Each row is a point on a landscape with many peaks, with its height.
A climber steps from a point to the highest of its 2 nearest points, and stops where none of them is higher. Distance is the straight distance between rows; heights are no part of it.
zetod h=8.80: [-5,5,3,-5,15,16,-5,-1,-9,19,-9,17,-4,6,-2,1,27,0,-12,21]
lifa h=1.07: [-2,10,-35,-12,7,-30,4,0,20,0,7,12,-24,7,-7,-7,-17,5,11,7]
Soful h=5.11: [2,5,4,10,-29,-22,15,1,-9,-23,12,11,-5,-5,7,-2,-12,10,10,-19]
Zemuz h=8.30: [-9,-8,7,-11,15,23,-11,-4,-16,21,-9,21,10,8,5,4,32,2,-18,24]
Dizo h=2.76: [-13,-18,-12,-14,-23,0,5,7,15,-8,33,0,-17,-5,15,17,-2,-6,-2,2]
Kuvuz h=7.39: [4,0,-10,9,21,-10,-21,-7,13,22,-22,4,15,10,5,-19,12,23,-1,11]
nugak h=3.00: [-10,-21,-17,-12,-18,-3,-1,3,18,-1,21,-5,-6,7,7,12,-3,-5,2,4]
Rike h=2.67: [6,-19,-27,1,-6,-35,1,-16,0,0,-15,7,-1,15,-5,-14,-14,5,12,-9]
Nipaz h=5.93: [0,36,-1,-4,24,3,2,10,9,-2,4,-2,-21,-8,-11,-1,-11,-5,0,9]
bep h=3.63: [-1,29,27,22,-23,0,14,9,-10,-18,11,15,-9,-13,3,9,2,17,-2,-10]
Luro h=3.33: [7,-11,-1,2,27,22,-19,-6,4,2,-23,-27,29,4,-4,-7,-3,-2,3,-3]
bos h=6.67: [-12,-15,-15,-21,0,22,-10,7,32,-1,20,-28,5,4,2,18,-6,-10,1,9]
fotot h=7.13: [-4,7,-5,-14,22,24,-6,6,11,-1,1,-14,-7,-1,-12,8,-3,-16,-1,13]
Rugo h=4.22: [-1,-13,17,12,-23,-11,3,-3,-17,16,-2,15,12,9,9,1,21,13,-11,0]
fid h=6.18: [-8,-25,-18,-28,0,5,11,-5,7,-29,20,-1,-16,-14,2,11,-24,-30,11,-4]
dor h=7.79: [-7,10,4,-9,20,33,-12,14,11,12,5,-14,1,4,-4,11,10,-5,-8,18]
kud h=2.10: [0,-6,-23,-6,-6,-26,7,-7,3,-13,7,5,-10,0,-2,-8,-25,-4,16,-8]
rede h=4.34: [1,19,19,24,1,-5,-10,10,9,25,-7,-5,18,3,8,-7,16,26,-6,9]
gor h=4.03: [-6,-8,6,4,-21,-9,4,-3,-11,15,6,18,-4,9,6,5,19,8,-8,8]
Zaguk h=3.94: [-6,2,-12,-4,-21,-17,13,1,-7,-3,16,32,-27,3,4,5,8,7,1,3]
vedu h=8.48: [-10,-40,-11,-25,-11,28,-7,-10,6,-1,10,-11,14,11,5,18,7,-14,-3,8]
Pir h=7.49: [13,-5,5,13,10,-16,-9,-12,-14,17,-29,16,12,7,2,-19,19,16,-6,0]
gune h=8.26: [4,-5,-2,13,4,-12,-11,-5,6,16,-15,-4,18,9,4,-12,9,14,0,1]
sulod h=3.60: [2,-19,-13,5,-24,-25,4,-4,1,-6,3,-5,7,7,1,-5,-12,2,11,-16]
Feto h=4.66: [-6,-2,-30,-20,7,-15,8,-10,-1,-4,3,26,-27,4,-10,-1,-3,-9,5,12]
veb h=8.28: [-6,7,7,-3,8,18,-5,6,2,13,4,0,-3,3,-2,7,14,-4,-8,14]
gerit h=3.20: [-5,20,-9,-14,10,-3,10,17,21,-21,27,-7,-19,-18,5,5,-29,-8,10,-4]
vovo h=4.81: [0,14,-4,12,-6,-15,-4,8,21,11,4,-16,6,4,2,-5,-4,13,6,1]
gad h=3.38: [5,-25,-12,-5,-21,-18,9,-10,-10,-14,1,2,1,3,-1,-3,-14,-10,6,-18]
digan h=4.32: [4,21,6,23,6,-16,-9,7,19,19,-8,-15,14,3,4,-12,4,22,3,2]
kuvet h=7.67: [-5,-39,4,-18,-10,33,-5,-7,-9,-4,5,-13,13,5,2,18,7,-22,-8,0]
Lileb h=2.92: [-9,7,-11,-22,9,5,7,19,26,-18,32,-6,-25,-17,6,14,-19,-16,1,0]
Rim h=5.27: [-8,-2,-23,-23,6,0,7,-1,8,-7,15,13,-26,-3,-7,6,-5,-17,2,11]
dopos h=8.23: [13,-1,25,18,10,12,-7,-1,-18,3,-25,-15,21,-3,-5,-8,4,-1,-5,-13]
Bavi h=6.82: [-2,-32,-19,-24,-5,1,4,-13,0,-21,4,-5,-2,-3,-7,5,-19,-27,9,-7]
Seru h=5.22: [0,8,-2,5,-14,-15,10,1,-3,-15,12,7,-10,-8,3,-1,-13,1,11,-10]
foto h=4.75: [-4,30,27,17,-2,11,2,21,5,10,7,-4,-4,-7,-1,10,10,12,-9,8]
kov h=6.75: [4,33,10,11,25,3,0,4,-3,10,-10,4,-11,-5,-10,-6,9,4,-3,11]
netob h=7.08: [11,-18,13,-6,24,30,-6,-10,-25,-3,-28,-9,16,1,-11,-4,4,-17,-10,-7]
vomuv h=8.58: [10,1,23,15,-6,5,3,0,-18,-5,-11,-12,14,-5,-4,-3,-1,-4,-3,-16]
Debek h=3.81: [-4,14,0,9,-27,-21,15,4,-7,-4,16,32,-21,2,7,4,9,21,1,0]
peb h=8.01: [3,27,12,14,7,0,4,7,-1,-3,-1,-7,-5,-9,-6,-2,-7,2,3,-2]
Ravev h=5.43: [1,6,0,8,-13,-15,7,-3,-8,0,2,9,-6,0,0,-4,2,5,3,-5]
fiza h=7.61: [2,34,2,11,2,-11,6,8,7,2,4,5,-13,-5,-5,-5,0,11,2,5]
nafom h=2.62: [-13,-2,4,-5,-26,7,9,13,6,-12,36,4,-22,-15,19,21,2,-1,-8,1]
Gev h=7.68: [-12,-34,-15,-25,-14,23,-7,-1,18,-5,20,-17,3,5,5,21,-1,-15,-2,8]
Fipov h=8.33: [5,12,22,13,-1,9,5,5,-14,-12,-2,-9,1,-12,-7,2,-9,-6,2,-12]
Lok h=6.23: [-1,21,3,-7,19,10,5,9,3,-18,8,-10,-15,-17,-8,2,-27,-15,8,-1]
nofas h=3.13: [5,-21,0,-6,22,31,-19,-10,-7,6,-23,-11,32,5,0,-3,11,-1,-5,0]
fad h=6.62: [-2,7,5,-6,14,21,0,7,-1,-10,4,-13,-10,-11,-9,8,-12,-20,1,2]
kedi h=5.25: [-2,33,9,5,24,10,-11,16,15,26,-5,-2,0,4,0,-1,18,15,-11,19]
fedum h=3.85: [10,-8,17,5,18,18,-12,-6,-21,10,-29,3,20,2,-1,-10,19,-2,-11,-1]
Fubot h=4.58: [-3,18,22,18,-5,2,1,8,-3,18,1,5,3,0,3,1,18,15,-8,8]
dum h=3.71: [-1,20,16,16,-27,-12,14,3,-13,-4,10,23,-10,-4,4,3,12,18,-3,-3]
bav h=2.47: [-3,2,25,20,-39,-3,10,7,-6,-2,19,4,3,-6,13,14,10,15,-6,-8]
pom h=7.50: [12,-6,-4,13,7,-23,-6,-14,-5,12,-26,5,11,9,0,-20,5,14,2,-5]
Zug h=8.18: [1,1,1,5,14,-2,-8,-8,-10,20,-19,19,3,7,1,-12,23,9,-8,13]
dedef h=4.15: [10,-2,24,12,3,4,-1,-7,-27,13,-26,15,14,1,1,-10,23,4,-16,-3]
loko h=3.58: [-2,22,25,15,-21,4,17,14,-5,-36,20,7,-11,-21,12,11,-10,10,3,-15]
derig h=4.19: [8,-8,3,7,9,7,-9,-4,4,-7,-12,-35,24,-1,-4,-5,-19,-10,8,-11]
Pina h=4.20: [-5,-5,-22,-11,-8,-16,9,-5,-2,2,7,26,-24,7,-3,1,7,-2,2,8]
pagik h=7.59: [-1,-25,-16,-26,7,16,1,-14,-1,-13,-5,-8,-1,0,-11,6,-10,-27,5,2]
Zare h=5.85: [-8,1,-8,-11,-3,10,-6,15,29,-1,23,-21,-4,-2,4,11,-6,-7,1,6]
Vam h=3.53: [8,-19,7,-7,27,29,-17,-13,-19,10,-31,6,27,3,0,-8,19,0,-15,2]
Belit h=7.76: [-7,-11,-3,-9,18,22,-19,-5,-6,24,-12,16,22,10,8,-2,27,13,-13,23]
Nafeb h=3.30: [-5,-22,-18,-5,-20,-13,0,-2,13,-3,11,-7,3,8,4,2,-8,-4,8,-4]
pepo h=3.29: [3,-15,-17,7,-15,-33,1,-9,-4,11,-11,15,0,17,2,-9,3,14,5,-4]
zuz h=2.40: [-1,-10,22,16,-34,-2,2,4,-6,4,11,-8,14,-1,11,9,7,8,-5,-10]
bapot h=3.52: [-4,26,22,10,-4,7,16,18,3,-37,21,-5,-9,-24,10,10,-27,3,10,-16]
Vufe h=5.80: [-3,29,-7,-10,35,11,-10,7,16,22,-4,4,-11,7,-6,-2,17,7,-11,25]
zomit h=7.78: [16,-7,20,8,21,16,-5,-7,-22,-5,-28,-19,19,-3,-11,-10,-8,-12,-3,-14]
lov h=5.70: [-2,33,-2,-10,26,6,0,18,20,-8,12,-16,-16,-14,-8,2,-26,-8,4,3]
sofe h=4.40: [2,2,20,15,-11,-2,0,-1,-15,15,-9,10,10,2,4,-2,21,9,-9,1]
Matan h=7.09: [-2,-1,-5,1,21,8,-21,-3,9,24,-14,4,21,10,8,-10,19,17,-7,15]
tabil h=4.93: [-4,37,20,8,18,18,-4,22,7,13,1,-8,-8,-6,-6,6,11,7,-9,13]
Kageg h=4.80: [10,1,4,19,-10,-20,2,-4,-2,-2,-8,-13,13,0,-1,-12,-12,8,9,-17]
zota h=5.33: [-5,5,-7,-1,-6,-4,-3,9,21,5,15,-12,-4,2,1,3,-5,0,3,4]
lebi h=3.73: [1,-20,-8,0,-16,-18,5,-10,-16,11,-8,23,-3,14,1,-3,15,5,-4,-1]
Foti h=2.53: [5,-14,-24,-8,2,-25,4,-19,-3,-11,-9,2,-5,5,-7,-12,-27,-6,15,-11]
Baru h=3.72: [8,-19,-2,-7,19,20,-11,-11,0,-7,-19,-27,24,4,-8,-3,-11,-15,4,-7]
notir h=5.71: [2,-4,-3,3,-3,-6,1,-7,-5,3,-6,0,2,4,-3,-4,3,-3,2,-2]
mul h=3.99: [3,-12,7,17,-26,-25,2,-3,-7,14,-7,7,14,11,7,-6,10,18,-1,-8]
lesan h=5.73: [-10,-13,-23,-26,-1,1,9,2,13,-19,26,8,-25,-10,4,12,-13,-18,5,3]
muted h=4.98: [9,6,10,17,-21,-20,10,-3,-10,-15,-1,-5,9,-5,2,-8,-16,7,9,-23]
Zum h=7.71: [3,-34,0,-14,-3,19,-2,-13,-14,-2,-10,-6,17,8,-3,3,9,-17,-7,-5]
kizi h=7.14: [7,41,12,21,17,-13,2,2,-1,8,-12,4,-8,-6,-8,-12,1,16,2,5]
Kisaf h=2.54: [-5,5,11,7,-27,0,9,9,-1,-6,22,6,-12,-9,10,12,5,4,-2,-3]
podot h=6.11: [3,-6,6,-2,9,13,-2,-7,-14,2,-11,0,3,1,-6,-1,8,-13,-3,3]
rez h=3.79: [7,-15,1,13,-34,-26,10,-5,-10,-3,0,4,9,6,6,-5,-3,10,4,-21]
lageg h=8.67: [6,-26,-7,-18,7,9,2,-19,-15,-9,-15,-3,7,5,-12,-2,-3,-22,-2,-6]
Nonud h=0.20: [-3,2,-38,-16,14,-22,-1,-6,19,9,-4,13,-20,14,-10,-7,-4,4,7,15]
mub h=6.56: [2,-15,11,-9,16,33,-7,-7,-18,2,-17,-4,13,2,-7,5,13,-16,-10,2]
lek h=3.07: [9,-29,-16,-13,-7,-16,7,-21,-14,-15,-10,1,2,6,-9,-9,-20,-16,7,-17]
vobaz h=6.37: [0,30,0,-3,26,9,-2,7,7,10,-1,1,-16,-1,-9,0,7,-3,-4,16]
bibi h=3.42: [-5,19,5,-4,3,2,15,21,16,-33,30,-6,-15,-24,17,9,-30,-2,10,-11]
Bili h=4.54: [8,0,10,19,-3,-6,-8,-1,6,1,-10,-28,23,-1,-1,-8,-11,2,8,-14]
rir h=1.73: [-2,12,-26,-6,-1,-32,8,1,12,-12,11,10,-19,-1,0,-9,-27,5,17,-3]

For each start below, name the point where the climber stops.
bapot | lageg
nofas | vomuv
Feto | lageg
lov | zetod
Lileb | lageg
digan | vedu
Bili | vomuv
foto | vomuv
